Each row is a point on a tangle of strands that fork and nearly touch. The rows are in no order.
Points whose rows are less than 25.5 apart are linked; no others are. Some points are linked to none.
q_939: [  4 -19  -6  14 -23  -5  -6   7   2  -8  -4   3   6   0 -24 -14  -6 -10
  11  -4  14  -2  14   4   0   2]
q_4: [  5  20  11   5  19   4  19  -8   8   2  11   1  -4  -1  16   2  -3   4
  -1  -2  -5   7 -18   1  10  -3]
q_492: [ 17  -6 -12  11  -4   2  -1  -1   1   1  16  -8  -2  14 -21   7  -6   5
  26   4  -2  16  17  26   1   6]
q_393: [  2  18  13   2  -1  -2  14  -7   3  -3  -1  -1  -2   2   7  -9  -1  -9
  -8  -3   0   2 -20   1  16  -1]
q_123: [ 10  -1   5   9  -5   4   8   3   9   2   9  -7   1   3 -12  -2  -7  -2
   9   0  11   4   6   9   3   0]
q_885: [  6  -8   2  -3  15   9  16   6   4   6   9   6   9 -19  18   3   3  20
  -6   4  -3  -2  -1 -17  -9 -10]
q_48: [  6 -12  -8   5   9   4  -1   3   2  12  12  -5  -7  11 -14  16  -5  10
  18   4   4  11  12  15   1   5]
q_963: [ -3 -12  -7   5  12   7   1   8  -1  11  10   2  -2  -1  -5   5  -4  16
   8   6   4   3  10   6  -6   3]
q_325: [  1  27   5  -5   4   2  -5 -18   0  -1 -11 -12 -10  22  -1  15   0  -9
  -4   1  -3   9 -11  13   9   1]
q_674: [ 12 -22  -1   9 -13  -3   3  15   6   7  -7  -6   8   4 -23   2   2   0
   9  -3  24   0  10   1   4   0]
q_374: [-11  16  -6   7  20   2   3  -2  -2   0  13   9  -7  -2  14   1  -3   8
  -3   2 -11   5 -11   2  -4   8]
q_522: [-13  -7 -19   8   3 -10 -23   5 -23  14   1  -2  -9  11 -12  -4   3   3
  -2   2   5   5  22   9  -4  17]
q_700: [-3  9  3  7  4  5 11  0  4  0  9  5  1 -8 10 -9 -8  1 -2  1 -3 -2 -5  0
 -1  1]
q_705: [-11  15  -7  -1  29  -1   0  -2  -6   5  12  10 -13   3  13   9   4  12
   0  -2 -13   8 -15  -1   0   8]
q_390: [ -3  -7   7 -14 -17  -4  -2   2   3 -22  -6  19  16 -26  24 -11   1  -7
 -14  -2 -15 -20  -3 -20  -7 -12]
q_192: [  1 -17 -13  13 -10   2  -7   6  -5   0   6   2   6   2 -19  -9  -6   2
  10   3   8   1  19  13  -7   9]
q_484: [-11   2   1  10 -14  -3  -1  -3  -1 -13  -2   9   0  -7  -4 -23  -9 -19
   0  -5  -2  -8  -4   1   3   4]
q_517: [ -9  17  -7 -17  22  -7 -21 -12 -18  15  -9 -11 -22  24   2  23  13   3
  -7  -4  -9  13  -2  -1  -1   9]
q_187: [  6   7  17  -4  -9  -6  10   2   8   1 -11  -6   2   2  -5  -6   5 -12
  -4  -5  13   0 -16  -3  20  -7]
q_489: [ 13  14  14   1   9   4  17  -8  13   4   8 -12  -5   5   1  10  -2  -2
   5  -2   4   9  -9   7  12  -5]
q_510: [  2 -15  14  -8 -20  -3   4   5   9 -22  -8   9  13 -27  14 -11  -4 -14
  -4  -7  -6 -17   5 -21   2 -15]
q_311: [ 10  21  15  -1  14   4  18 -11  11   2   5  -7  -5   8   8  12   0   1
   1  -2   0  10 -16   4  15  -5]
q_278: [  1  -3 -17   2   8  -3 -18 -11 -11   9   7  -9 -17  22 -15  20  -3   3
  16   4 -10  14  14  23   0   9]
q_422: [  5  -2   6  -9   9   7  18   8   3   6   4   7   8 -16  17  -4   7  17
  -9   0   2  -3  -6 -18  -2  -7]
q_8: [ 12  13  13   7   9   5  24  -3  10  -1  12  -1   4 -13  14  -6  -6   1
  -3  -3   0   0  -9  -7   5  -7]
q_199: [  8  12  -3   1 -15  -7 -20 -13  -5  -2 -18 -18  -3  28 -22  11   1 -14
   3   1   6   4   7  18   7   4]
q_389: [  7  12  -4  -9  -1  -1 -18 -14  -4   8 -22 -21  -8  30 -16  26   6  -3
   2   3   6   5   5   9   2  -2]
q_882: [ -5 -29   2  -3 -24  -5  -3  15   5 -10 -17   8   6 -17  -9 -10   3 -12
   5  -8  10 -12   8 -16   4  -9]
q_557: [-13  14  -8 -12  27  -6 -16  -8 -13  11   3  -2 -23  20   5  20  10   5
  -1  -4 -12  12  -5   3   0  11]
q_303: [ -3 -15  -2  11 -20   0  -4   1   4 -15  -3   8   6  -9 -11 -19 -10 -15
   6  -3   2  -9  10   2  -5   0]
q_881: [  0  -4  -4   1 -10  -8 -12   7  -5  10 -13  -7  -3  17 -20   3   5  -5
   2  -2  17   2   4   7   8   5]
q_155: [-15 -18 -13   2  -3  -2 -11  14 -13   9  -4   4   1   0  -7  -7   3   7
  -5   3  10  -3  14  -4  -8   9]
q_469: [  0   7  -4   3 -15 -14 -22  -8  -8   0 -17 -13  -6  25 -22   0   2 -17
  -1  -1   8   2   4  14   9   7]
q_639: [  2  20   3 -10  17   3  -2 -23   1   3  -3  -9 -17  20   3  27   1  -1
   6   0 -11  14 -12  11   5   0]
q_964: [-11 -14  -5   7 -17   2  -8   3  -1 -14  -3  11   8 -13   0 -17  -9 -10
  -3   2  -3 -12  10  -4 -10   1]
q_796: [12 -3  3 13 13  8 17 -2 15  1 25 -7  0 -7  1  5 -9  6 17  4 -6  6  6 10
 -2 -5]
q_76: [ 14   8  17   4   4   4  23  -1  12   1   7  -6   3  -8   8  -4  -3  -3
  -3  -5   8   2 -11  -6  11  -9]
q_406: [-19   3 -16  -9  23  -5  -9  13 -17  11   4   7  -7  -2  10  -3  16  18
 -13   0  -7   3  -2 -12  -9  12]
q_146: [ -5   3   4  11 -15   3   4  -4   6 -20   4   7   4 -12   3 -21 -13 -18
   1  -3  -5 -12   0   1  -6   0]
q_548: [ -5  -6   1  -4 -10 -10  -8   9  -4   8 -16  -6  -5   9 -15  -4   6  -7
  -6  -2  16  -2  -3   0  12   3]
q_640: [ -3   5   0 -17  -6  -8  10   5 -13 -11 -12  17   4 -18  23 -21  16   4
 -18  -3 -10 -13 -19 -24   4   1]
q_141: [-21   3 -12  -9  13  -7 -12  14 -21  12  -1   6  -7   0   7  -8  17  10
 -15   0  -2   1   2 -12  -5  14]
q_193: [ -4 -10   3  -6 -10  -7  -2  12  -2   9 -13   0   0   2 -10  -6   9  -3
  -5  -2  16  -3  -5  -6  13   0]
q_41: [ 13   4  14   7   6  10  24  -1  10  -5  15  -1  10 -21  18  -5  -8   2
  -4  -1  -2  -4  -4 -12  -3 -11]
q_944: [ 13  -6  10   7   5  13  19   2  14  -4  18  -3  10 -17  11  -1  -9   5
  -1   0  -1  -3   6  -9  -8 -11]
q_92: [  0  28   6 -10  10   4  -5 -27  -2  -1 -15 -15 -14  24   3  25   1  -5
  -1   2  -9  11 -13  10   4  -2]
q_662: [ -3  13  -9 -10   8  -5 -28 -20 -20  12 -17 -21 -19  27 -10  25   7  -5
   2   1  -7  11  12   7  -7   6]
q_312: [ 11 -22   1  12  -7  10   7   9   7  -1  10  -4  14 -11  -7  -3  -7   4
  11   3  11  -1  19   1 -12  -2]
q_949: [ -5  13   7 -18  -1 -14   7   1 -14   0 -16   4  -5  -1  11 -16  19   1
 -18  -6  -2  -3 -28 -15  19   5]
q_82: [  3 -12  -3  -2  19   3   0   1   3  17  10  -2 -11   9 -10  26   0  15
  18   2   4  10   6  10   3   1]
q_865: [  6  -7  15  -2 -11   6  10   0   9 -16   5   7  17 -26  20  -8  -7  -6
 -11  -5  -5 -14   2 -16  -8 -12]
q_702: [ -4 -20   0  -1  -9   4   2  14  -2   4  -5   4   9  -9  -3  -4   3   5
  -3   2  13  -8   8 -10  -4  -1]
q_625: [ -6  20  -4   6  19   3   4  -9   1   0  15   4 -12   5  10   6  -5   3
   3   3 -14   9 -11  13   2   7]
q_781: [ -7  -3   7  -7 -14  -3   3   0   2 -19  -8  18  10 -23  19 -16   1 -10
 -11  -6 -11 -16  -7 -19  -1  -9]
q_770: [  9 -24   0   9 -10  12   4   6  10  -8  12  -3  18 -16  -2  -2 -11   6
   5   4   3  -6  24   0 -20  -5]
q_737: [-13  -9 -10 -14  20  -2  -5  17 -13  20   0   2  -7   1   2   5  16  21
  -7   1   3   3   1 -11  -2   8]
q_699: [-12  -9  -8 -16  14   1  -1  20 -12  15  -2   7  -1  -6   9  -3  18  21
 -13   1   3  -1  -1 -18  -4   7]
q_763: [  3 -28   2   5 -23  -8  -1  17   5  -4 -15   3   7  -9 -18  -8   5 -10
   8  -8  19  -8   8 -11   4  -6]
q_961: [ -2  -5  -2  -2  23   8   9   7   3   7  11  11   6 -16  17   6   1  24
  -1   5  -7  -2  -2 -14 -12  -5]
q_723: [ 13  -4  17   5 -14  -1  16   3  15  -7   0  -5   6 -12  -4 -14  -4 -19
   3 -10  11  -6  -5 -10  11 -11]
q_601: [  5  -6   9  -5   1   7  15   8   5   4   3   3  10 -19  13  -6   2   5
  -7  -1   7  -7  -1 -16   0  -9]
q_122: [-12   3 -11  -6  14   4  -2   8  -8  -2   5  17   9 -17  22  -4   7  20
 -14   6 -13  -6  -3 -16 -22   1]
q_448: [ -4   6  -4  -9  10   3   6   6  -8  -5   2  18  11 -20  25  -7   8  19
 -18   3 -13  -8 -10 -19 -16  -3]
q_520: [  5   7  12  -2  -2   1  19  -1   3  -9   0  12  11 -20  22 -14   1  -2
 -13  -4  -4  -9 -13 -18   4  -9]
q_349: [ -5  -6   1 -19  -6  -5   9  10 -10  -4  -9  13   7 -18  18 -17  15   9
 -15  -2  -3 -13 -11 -24   4   0]
q_237: [ 11   5   2  -6   5   3  -3  -7   6  12  -5 -14  -9  21 -13  26   2   2
  10   1   7  11   3  12   6  -3]
q_518: [ 1  6  2  5 10  4 10 -2  7  5 11 -2 -4  3  0  3 -7  2  6  2  1  4 -1  8
  3  2]
q_18: [-21  -5 -12  -1  -3  -1 -11   8 -13  -2  -1  12   1 -10   7 -17   3  -1
 -12   4  -2 -10   4  -7 -11   8]
q_602: [ -9  -4   3  -6 -11  -9  -1   7  -4   2 -14   2  -4  -1  -3 -15   8  -9
  -7  -4   8  -6 -11 -10  14   1]
q_965: [ -1 -16  -1  13 -24  -6  -5   3   2 -16  -6   5   4  -4 -20 -19  -8 -19
  10  -7   5  -5  10   2   1   1]
q_509: [-11  -6 -10  -4   9   7  -4   8  -5  -1   5  12   9 -15  16  -3   2  19
 -12  10  -9  -6   4 -11 -24   0]
q_426: [-8 -9 -8  3 21  6  1  7  1 10 12  5 -2 -6  5  6  0 18  5  5 -5  3  5  0
 -9  2]
q_225: [-15   2  -4   7  -8  -2  -5   1  -6  -9  -2  10  -1  -7   2 -22  -4 -14
  -6   0  -3  -7  -4  -1  -1   5]
q_940: [  4  -7   6 -10  -4   5   0   3   4 -12   1  13  21 -24  25  -4  -1   8
 -18   3  -9 -15   2 -17 -18 -12]
q_290: [  0 -20  -9  13 -15  -3  -8  10  -4  -1  -2   1   7   1 -20  -8  -3  -3
   7   0  14  -1  15   7  -3   5]
q_800: [ 10   2  -3  12 -20  -5  -6  -4   3  -6   1 -10   0  14 -24  -9  -7 -12
  13  -2   7   4   7  20   7   6]
q_487: [-19 -16 -13   1  -9  -4 -15  12 -14   1  -6   9   0  -7  -3 -14   5   0
  -8   4   4  -9  10  -7 -10   8]
q_446: [  7 -23   7   5 -13   7   8   9   9  -2   2  -1  15 -15  -5  -6  -6  -2
   4  -1  13  -8  15  -6  -7  -6]
q_418: [ -2  -4  -3   4  10  10   2   1   8  -4  14  10  13 -21  21   3  -7  18
  -6   9 -13  -6   5  -7 -27  -9]
q_953: [ -9  12  -5   7  11   4   3   0  -1  -9  12  14   6 -16  21  -7  -4  10
  -8   6 -15  -4  -9  -5 -17   2]
q_570: [  6 -11  15  -4 -17   3   3   0  13 -21   0   8  18 -27  16  -9  -7 -13
  -7  -8  -6 -16   7 -19  -5 -14]
q_799: [  1  -1   2  10   0   7  10   2   6  -2  11   1   4 -11   4  -7  -9   1
   2   1   0  -3   3   1  -5  -1]
q_748: [  0  12  13 -18  -3 -12   7   0  -8   3 -21  -1  -4   4   5 -11  18  -1
 -15  -3   3   0 -26 -12  24   0]
q_534: [  3  -2   2 -12   4   5   6   5  -1  -6   2  14  18 -24  27  -2   6  16
 -17   4 -10 -10  -4 -19 -16  -9]
q_259: [ -9 -22  -3   2 -19   3 -11   3   2 -15  -2  13  14 -15   3 -11 -10  -7
  -3   4  -5 -15  19  -4 -20  -3]
q_875: [  9  -8  14   6 -20  -7  10   6  15 -10 -10  -4   3 -11 -12 -13  -2 -20
   6 -12  13  -6  -4 -10  14 -12]
q_556: [  3   1   0  12 -15  -3  -2  -2   3  -7   1  -3  -1   6 -18 -13  -8 -14
   8  -1   6   0   3  14   5   6]
q_793: [  3 -12 -12  10  10   4   1   1   0   6  20  -3  -4   4 -13   8  -9  11
  23   7  -7  10  16  19  -3   6]
q_952: [ -4 -23   8 -14 -24  -4  -4  10   6 -21 -14  14  10 -25  11  -7   0 -10
  -3  -5  -5 -18   9 -22  -2 -13]
q_480: [ 11  10  11  -4   1   1   6  -2   9   9  -6 -11  -3  14  -8  11   3  -3
   1  -2  13   6  -8   5  14  -5]
q_239: [ 12  -7  -8  -2   5   1  -5  -9   2   9   8 -11 -11  21 -17  27  -2   6
  24   2  -3  14  10  21  -1  -1]
q_371: [ -4  15  -5   2  13   1  -1  -9   0   3   9  -2 -14  14   0   7  -6   0
   6   3  -8   9  -3  17   4   8]
q_729: [ -1  24   7  -6  12  -4  12  -2 -11   0  -2   9  -5   3  17  -6   8   6
 -16  -4  -7   4 -27  -7  13   5]
q_358: [ -9 -18  -7 -13   5   1  -2  23 -11  17  -5   4   4  -5   3  -1  15  19
  -9   3  12  -3   6 -16  -3   4]
q_508: [-1 -4 -1 -6 34  3  6  0  5 14 17  6 -8  2  6 20  4 18 11  0 -5  7 -7 -2
  0  0]
q_89: [  2   7  11   5  -4   5  16  -2   4 -12   5   7  10 -20  19 -15  -6  -6
 -10  -3  -7  -8  -9  -9  -2  -5]
q_103: [ -4   0  -8  13  14   8   5  -3   6   0  20   4   0  -8   6   1  -9  10
  12   8 -14   2   3  12  -9   2]
q_718: [  1  -6   1   8   1  13   7   0  10  -5  14   4  12 -20  14  -1 -11   9
  -2   6  -8  -7  10  -2 -22  -7]
q_811: [  6 -22   3   5 -12   9   0   4  10 -12   9   3  21 -20   6  -2 -13   4
   0   5  -3  -9  22  -1 -26  -8]
q_997: [ -3  -3 -22   9   4  -6 -20  -7 -18   8   8  -5 -14  20 -14   9  -6   4
  12   4  -7  14  21  24   0  13]
q_708: [  0  20   4  -8  27   0   5 -14   1   6   7   4 -13  13  10  20   4   6
   1  -2 -11  13 -18   3   7   2]
q_967: [-12  -5   3  -4 -12  -5   1   5  -4  -4 -10   7   0  -8   0 -18   4  -9
  -7  -4   3  -9  -7 -13   8   0]
q_271: [ -3  20   4   8   8   3  14  -6   1  -5   8   7   0  -6  16  -8  -5  -2
  -5   1  -7   0 -16   0   4   2]
q_835: [ -4 -14 -12   8   0   4  -4   8  -3   5   8   0   1   2 -11  -2  -6   7
   8   5   6   3  16   9  -7   7]
q_330: [11 -2  5  6 19  6 15 -4 14  6 23 -7 -6  0  2 13 -7  9 18  3 -5  8  3  9
  1 -5]
q_512: [ -9  -8  -2 -13  -6   1   2  10  -8  -2  -8  11   9 -16  15 -14  10   7
 -14   1   1 -12  -6 -20  -4  -3]
q_960: [ 2  0  2  0 30  5 13 -1  9  9 19  6 -4 -6 10 12  1 17  8  2 -6  6 -7 -5
  0 -4]
q_186: [ -6   3 -11  13  11   8   3  -2   6  -4  20   8   4 -12  13  -2 -12  12
   7   9 -18  -1   3   8 -19   2]
q_968: [-16   6 -12  -8  27  -5 -11   8 -15  16   7   5 -14   6   6   6  12  15
  -7  -1  -5   7  -1  -5  -3  11]
q_23: [  4   9  11  -7   3  -1  21   1  -4  -3  -4   9   4 -13  20 -13   7   4
 -14  -6  -3  -6 -20 -16   9  -5]
q_808: [ -2 -26   0  -2 -19  -9  -5  17   0   3 -17   0   3  -5 -18  -5   9  -7
   2  -7  20  -6   4 -11   8  -1]
q_450: [  3 -14  10 -16 -14  -1  -5   4   7 -18  -3  17  21 -25  26  -4  -1   0
 -18   0 -13 -17   0 -20 -12 -14]
q_810: [  1 -23   2   3 -18   7  -5   4   7 -16   4   7  17 -19   3  -6 -12  -6
  -2   4  -2 -12  20  -5 -21  -6]
q_15: [ -5   7   8   4 -14  -9  -1  -4   2  -7 -10  -3  -4   4  -9 -15  -3 -20
  -3  -5   5  -3 -11   3  15   0]
q_992: [  2  28  14 -11   8  -2   4 -14  -2   0 -13  -7  -8  18   8   9   5  -6
 -11  -1  -2  10 -23   2  18   0]
q_13: [  5   4  -2 -16  12   2 -14 -10  -4  16 -15 -17 -14  26 -11  35   9   6
   7   0   4  11   2   3   2  -1]
q_250: [  6  24   3  -2  -8   0 -14 -23  -2  -6 -20 -22  -5  29 -12  15  -1 -15
   1   4  -3   5  -2  16   5  -1]
q_9: [  1  -7  -9  12  11   8   4   0   5   3  22   0  -3  -2  -3   4 -10  12
  17   8 -11   5  11  14  -8   3]
q_430: [-10 -16  -2 -13 -11   2  -4   9  -4  -6  -6  15  13 -20  14  -9   6   5
 -15   5  -4 -14   4 -19 -11  -4]
q_567: [ 2  3  4  4 -6  1  5  0  4  4  0 -4 -2  6 -9 -5 -3 -6  1  1  9  1 -3  7
  8  1]
q_945: [ 13  -5  -9  14  -5   4   1   0   3  -1  17  -7   1   8 -17  -2 -11   1
  20   4  -3  11  15  24   0   4]
q_453: [  2   1  -7  12  -2   3  -1  -2   0   0  13  -5  -6   8 -12  -2 -12  -1
  13   5  -3   7  10  21   1   7]
q_240: [  0  12  16   0  -5  -5  12  -2   6  -4  -6   0   2  -4   3 -12   1 -12
  -8  -6   5  -1 -19  -6  18  -4]
q_892: [-13   4  -6   5  -3  -2  -4   2  -7  -1   1   6  -2  -2   2 -15  -3  -5
  -5   2  -1  -4  -1   1  -2   9]
q_263: [  4 -21  -1   2 -17  -9  -2  16   2   8 -14  -3   5   4 -22   0   8  -3
   4  -5  25  -2   4  -3   8   1]
q_717: [-17 -14  -7 -13 -13  -3 -15  10  -9 -11  -9  16   9 -18  16 -13   6  -1
 -16   3 -10 -16   4 -16 -15   0]
q_794: [ 19  -4  -6   6  -2   3   1  -3   5   5   9 -13  -5  18 -20  18  -3   2
  24   2   2  14  11  23   4   1]
q_513: [  5  -6   8  -1  -3   8  12   3   7  -5   6   6  15 -22  16  -7  -5   4
  -8   0   0  -9   3 -14  -9 -11]
q_735: [  8  10  -5  -4   6   3  -8 -20   0   4  -2 -17 -15  25 -12  26  -1  -1
  17   3  -9  13   4  22   0  -1]
q_936: [ -6  15   7   3  -7  -7  -1  -5   0  -5  -7  -2  -7  10  -4  -9  -1 -16
  -6  -2   3   0 -12   7  15   4]
q_904: [-20  11 -14   3  13  -2  -9   4 -13   2   6  10  -4  -4  14  -9   2   7
 -11   3 -11  -1  -3  -2 -12  12]
q_175: [  7  -8  -4   8 -12  -6  -7   5   2   6  -5  -8   1  14 -24   2   0  -5
   8  -1  15   3   9  11   5   5]
q_364: [  3  -9  10   4 -21 -11   1   5   9  -8 -15  -2  -1  -2 -19 -14   0 -20
   6  -9  13  -4  -5  -6  16  -7]
q_825: [ -5  20   4   6   8   3  14  -2  -2  -9   5  14   6 -13  23 -13   0   2
 -14  -2 -11  -4 -19  -9  -2   1]
q_478: [-15  -9  -5   3 -13   1  -8   2  -3 -15  -4  16   9 -16   8 -17  -5  -9
  -9   1  -8 -15   4  -9 -11   0]
q_318: [-13 -11 -15   2   4  -8 -19  13 -19  15  -3  -1  -8   7  -8  -4   6   5
  -6   2  10   1  13   2  -5  14]
q_281: [  8  -4 -13  -1   7   0 -10 -12  -4   6  11  -9 -16  22 -16  24  -7   4
  24   4 -12  17  11  26   2   4]
q_613: [ 10  19  -4   0 -14  -1 -20 -23  -5  -4 -20 -23  -2  31 -22  17   0 -13
   6   2  -1   6   6  17   2  -1]
q_174: [-11   5  -6   4   1  -2  -9   1  -7   5   2   2  -8   8  -4  -7  -4  -4
  -4   1   2   1   3   9   0  10]
q_767: [ 15   9  19  -1 -12  -6   9   0  16   1  -9 -14   2   9 -11   0   4 -15
   2  -5  15   1 -11   1  19  -8]
q_359: [  3  28   2  -1  -2   0  -7 -23   0  -4  -9 -17 -10  26  -6  13  -4 -15
   3   4  -8   8  -5  20   5   1]
q_182: [ 17 -19   0  12 -12   1   6  13  10   5   2  -7  10   0 -21  -1  -2   2
  13  -3  22   3  15   5   0  -2]
q_870: [ 17 -11  -7  10 -17  -8  -8   5   3   5  -6 -11   5  21 -30   8   1  -2
  13  -3  18  10  13  15   5   5]
q_909: [  4  25  16  -5   3  -2  11 -11   2   0  -8  -3  -3  10   8   0   3  -8
 -12  -2   1   5 -24   1  18  -1]
q_975: [ 13   5  -1  10 -22 -11 -13  -8   5  -7  -9 -13   2  24 -29  -1  -3 -17
  11  -4   8   4   5  17   9   3]
q_434: [ -7 -20  -5  -9  -4   3   0  18  -5  12  -6   3   7 -11   1  -4   9  13
  -7   3  12  -5   5 -15  -5   0]
q_26: [17 -4 11 12 -6  6 15  4 13 -2 12 -8  8 -7 -7 -7 -9 -6  9  0 10 -2  7  3
  2 -4]
q_188: [ -8   7  -9  10   7   9   3  -3   2  -8  15  12   6 -18  19  -4 -10   9
  -3   7 -18  -4  -1   2 -21   2]
q_798: [ -4  26   7 -11  10  -7   6  -3 -10   3  -9   3  -6   9  14  -5  13   1
 -19  -5  -5   5 -27  -7  17   6]
q_628: [  3 -14  10   1 -17   2   7   7   9  -9  -3   4  10 -20   1 -12  -4 -11
   0  -6   6 -11   3 -14   1 -10]
q_935: [ -7  10   4 -15  -3 -11  10   4 -14  -5 -13  12  -2  -9  16 -22  20   3
 -18  -4  -8  -7 -25 -20  12   5]
q_991: [  0   2  10   2 -18 -11  -1   1   9  -5 -13  -4  -2   4 -18 -13  -1 -22
   2  -8  10  -3  -9   2  17  -3]
q_86: [ -5   5 -11  10  -3   0  -8  -5  -7   1   9  -3  -9  11  -9  -4  -9  -4
   8   5  -3   5  10  23   0  10]
q_319: [  4   3   1   4 -17  -9 -13  -4   1  -2 -12  -9  -2  17 -24  -3  -1 -17
   3  -3  11   1  -2  12  11   1]
q_782: [  8   5  -6 -10   9   3 -13 -23  -3   6 -10 -18 -17  27 -12  37   2   1
  16   3  -8  12   3  13  -4  -5]
q_611: [ -5 -28   6 -11 -24  -6  -3  13   5 -16 -15  11   9 -23   2  -7   3 -11
   0  -5   4 -15  12 -19   0 -13]
q_65: [ 16  11  16   7   1   4  20  -2  16   0  10 -11   1  -1  -1  -1  -6  -7
   5  -4   8   5  -5   4  11  -7]
q_500: [ -2   4   8   8 -12   4   9  -6   6 -18   5   9  10 -20  12 -18 -11 -13
  -6  -4  -8 -11  -5  -6  -4  -3]
q_401: [ 0 -9 -3 -2 26  4  4  2  6 16 14  2 -9  3 -1 18  1 17 12  2 -1  8  0  2
  1  0]
q_332: [ 16  -1   9  10  12  10  20   2  16   1  22  -9   5 -13   7   2 -11   6
   9   2   0   2   5   0  -2  -9]
q_451: [ -7  -6  -8   2  20   8   4   5   3   6  15  10   4 -13  13   6  -1  21
   0   7  -8   2   1  -6 -16   1]
q_630: [ 3 10  6 -4  1 -1  3  1  2  7 -3 -7 -6 12 -4  4  1 -2 -2 -2  8  5 -8  6
 12  1]
q_11: [ 15   6  -5  -5 -10  -2 -15 -10   0   7 -22 -23  -2  30 -23  29   7  -2
   8   2  10   6   9  11   1  -4]
q_382: [ 19   0  -5   2  -8  -1 -11  -7   4   7 -11 -20  -2  28 -26  28   4   1
  15   1  10  11  11  16   3  -1]
q_971: [ -2   0   0   9 -10  -1   1   1   1  -2   1   0  -2   3 -10 -12  -7 -11
   3   0   7  -2   1   6   5   3]
q_407: [ -6  13  -7 -14  12  -8 -27 -12 -21  13 -17 -18 -19  25  -4  26  11  -2
  -5  -3  -6  11   8   3  -3   8]
q_217: [  0   9  -6   0   9   1  -7 -12  -2   5   5  -9 -15  20  -6  17  -5  -1
  13   3  -9  10   2  21   3   4]
q_720: [ -3  22   6   4 -10  -7  -8 -13  -1  -7  -8 -10  -7  18  -9  -6  -5 -20
  -3   0  -1   3 -12  17  11   6]
q_344: [-22  -3 -15  -4   5  -5 -14  12 -19   7  -2   7  -2  -7   9 -14  10   6
 -15   1  -4  -5   5 -11 -11  12]
q_215: [  3 -19   1   3  -8   4   5  12   4   4  -1  -1   9  -8 -10  -4  -1   1
   4  -1  17  -4   9  -4  -3  -1]
q_272: [-15   8 -13  -4  25  -5 -15  -1 -12  12   7   3 -17  12   5  10   6   8
  -1   0  -9   9  -1   2  -3  12]
q_463: [ -3  19   8 -16   2  -9   0  -3  -8   4 -17  -3  -6  11   5  -3  14  -3
 -16  -4   2   4 -22  -5  19   3]
q_51: [  4  12   6   3  24   7  16  -4   9   4  17   4  -5  -4  13   9  -2  11
   4   0  -7   6 -11  -1   5  -3]
q_262: [  4  20  11  -7  11  -1  21  -3  -5   0  -3   9   1  -5  20  -8   9   8
 -15  -4  -4   1 -25 -11  14  -2]
q_366: [ -9  -8   5  -5 -12  -2   4   5   0 -10 -10  13   6 -18   9 -18   0 -10
  -7  -4  -2 -14  -5 -16   3  -4]
q_221: [ 15  -6  15  10 -10   5  16   2  14  -9   8  -7   9 -14  -3 -13  -8 -12
   6  -8   9  -5   3  -4   2  -8]
q_436: [ -6  -5 -20  10   0 -10 -24   0 -21  10   2  -5 -11  16 -18   1  -2   2
   5   3   2   9  23  19  -1  15]
q_62: [ -6  15  -3  -5  31  -2   0 -11   0   5  12   5 -17  12  11  18   3   8
   4   0 -13  10 -15   5   4   8]
q_804: [ -8   1 -12  11  -3  -3 -12  -1  -9   3   6  -1  -7  10  -9 -10  -7  -4
   2   4   1   3   8  15  -1  12]
q_656: [ 17  -6  -6   6 -15  -6 -11   0   3   8 -10 -16   1  26 -30  18   4  -1
  12  -1  16   9  13  16   5   1]
q_568: [  1  21   5 -13  22   3   2 -19   1   7  -2  -5 -15  20   7  26   6   3
   1  -1  -9  12 -16   3   8   0]
q_331: [ -8  -7  -7   1   4   8  -6   3   2  -5   9  13  12 -18  17  -1  -8  15
 -10   9 -13  -7   7  -5 -29  -4]
q_412: [  3  10  -2 -17   7  -1 -18 -12  -7  12 -24 -22 -12  27 -10  32  12   0
   0  -1   6   8   3   0   1  -3]
q_60: [ 5  4  2  5 15  6  9 -5  7  6 18 -3 -8  7  0 11 -6  6 13  2 -4  8 -2 12
  3  1]
q_572: [ -7  17  -2   6   7   4   8   0  -3 -12   7  17   8 -18  26 -11  -1   6
 -14   3 -14  -6 -15  -9 -12   2]
q_414: [ 14  10  15  -6  -8  -3   4  -4  11   6 -14 -17   2  18 -12  11   5  -9
   0  -1  17   4  -9   5  18  -9]
q_445: [  3  -8   0  11  -2  11   6   4   7  -4  13   1  10 -12   3  -5 -12   3
   4   4  -1  -6  11   4 -13  -2]
q_142: [  9   6   3 -14  11   5  -8 -18   3  11 -14 -18 -13  25 -10  40   6   3
  12   1   1  11   0   6   1  -8]
q_198: [  2   7 -11  -9   8  -2 -21 -20 -13  11 -13 -19 -17  28 -13  34   5   1
  11   1  -6  12  10  12  -6   1]
q_153: [-20  -9  -7  -3 -14  -4 -15   3  -8 -18  -9  18   9 -19  14 -18   0  -9
 -14   2 -12 -15   2 -14 -15   0]

A fork is a point with three links. Follow the links from the first point to the second and name the forks in between, in order.
q_325, q_364 -> q_567
q_662, q_625 -> q_782
q_262, q_303 -> q_964

A fork is a point with three links, a tip a point with one. Leave the first point through the second and follow the links. Name the first fork or tip that comes.
q_82, q_401 -> q_518
q_426, q_963 -> q_964
q_567, q_123 -> q_720
q_390, q_781 -> q_782
q_359, q_250 -> q_567
q_422, q_601 -> q_182
q_480, q_414 -> q_992

Follow the links from the first point to the second, and from the first to the third. Name the last point that the two ways share.
q_811, q_349, q_601 -> q_964
q_446, q_426, q_512 -> q_964
q_992, q_975, q_221 -> q_567
q_800, q_723, q_240 -> q_567
q_705, q_389, q_272 -> q_782
q_11, q_625, q_407 -> q_782
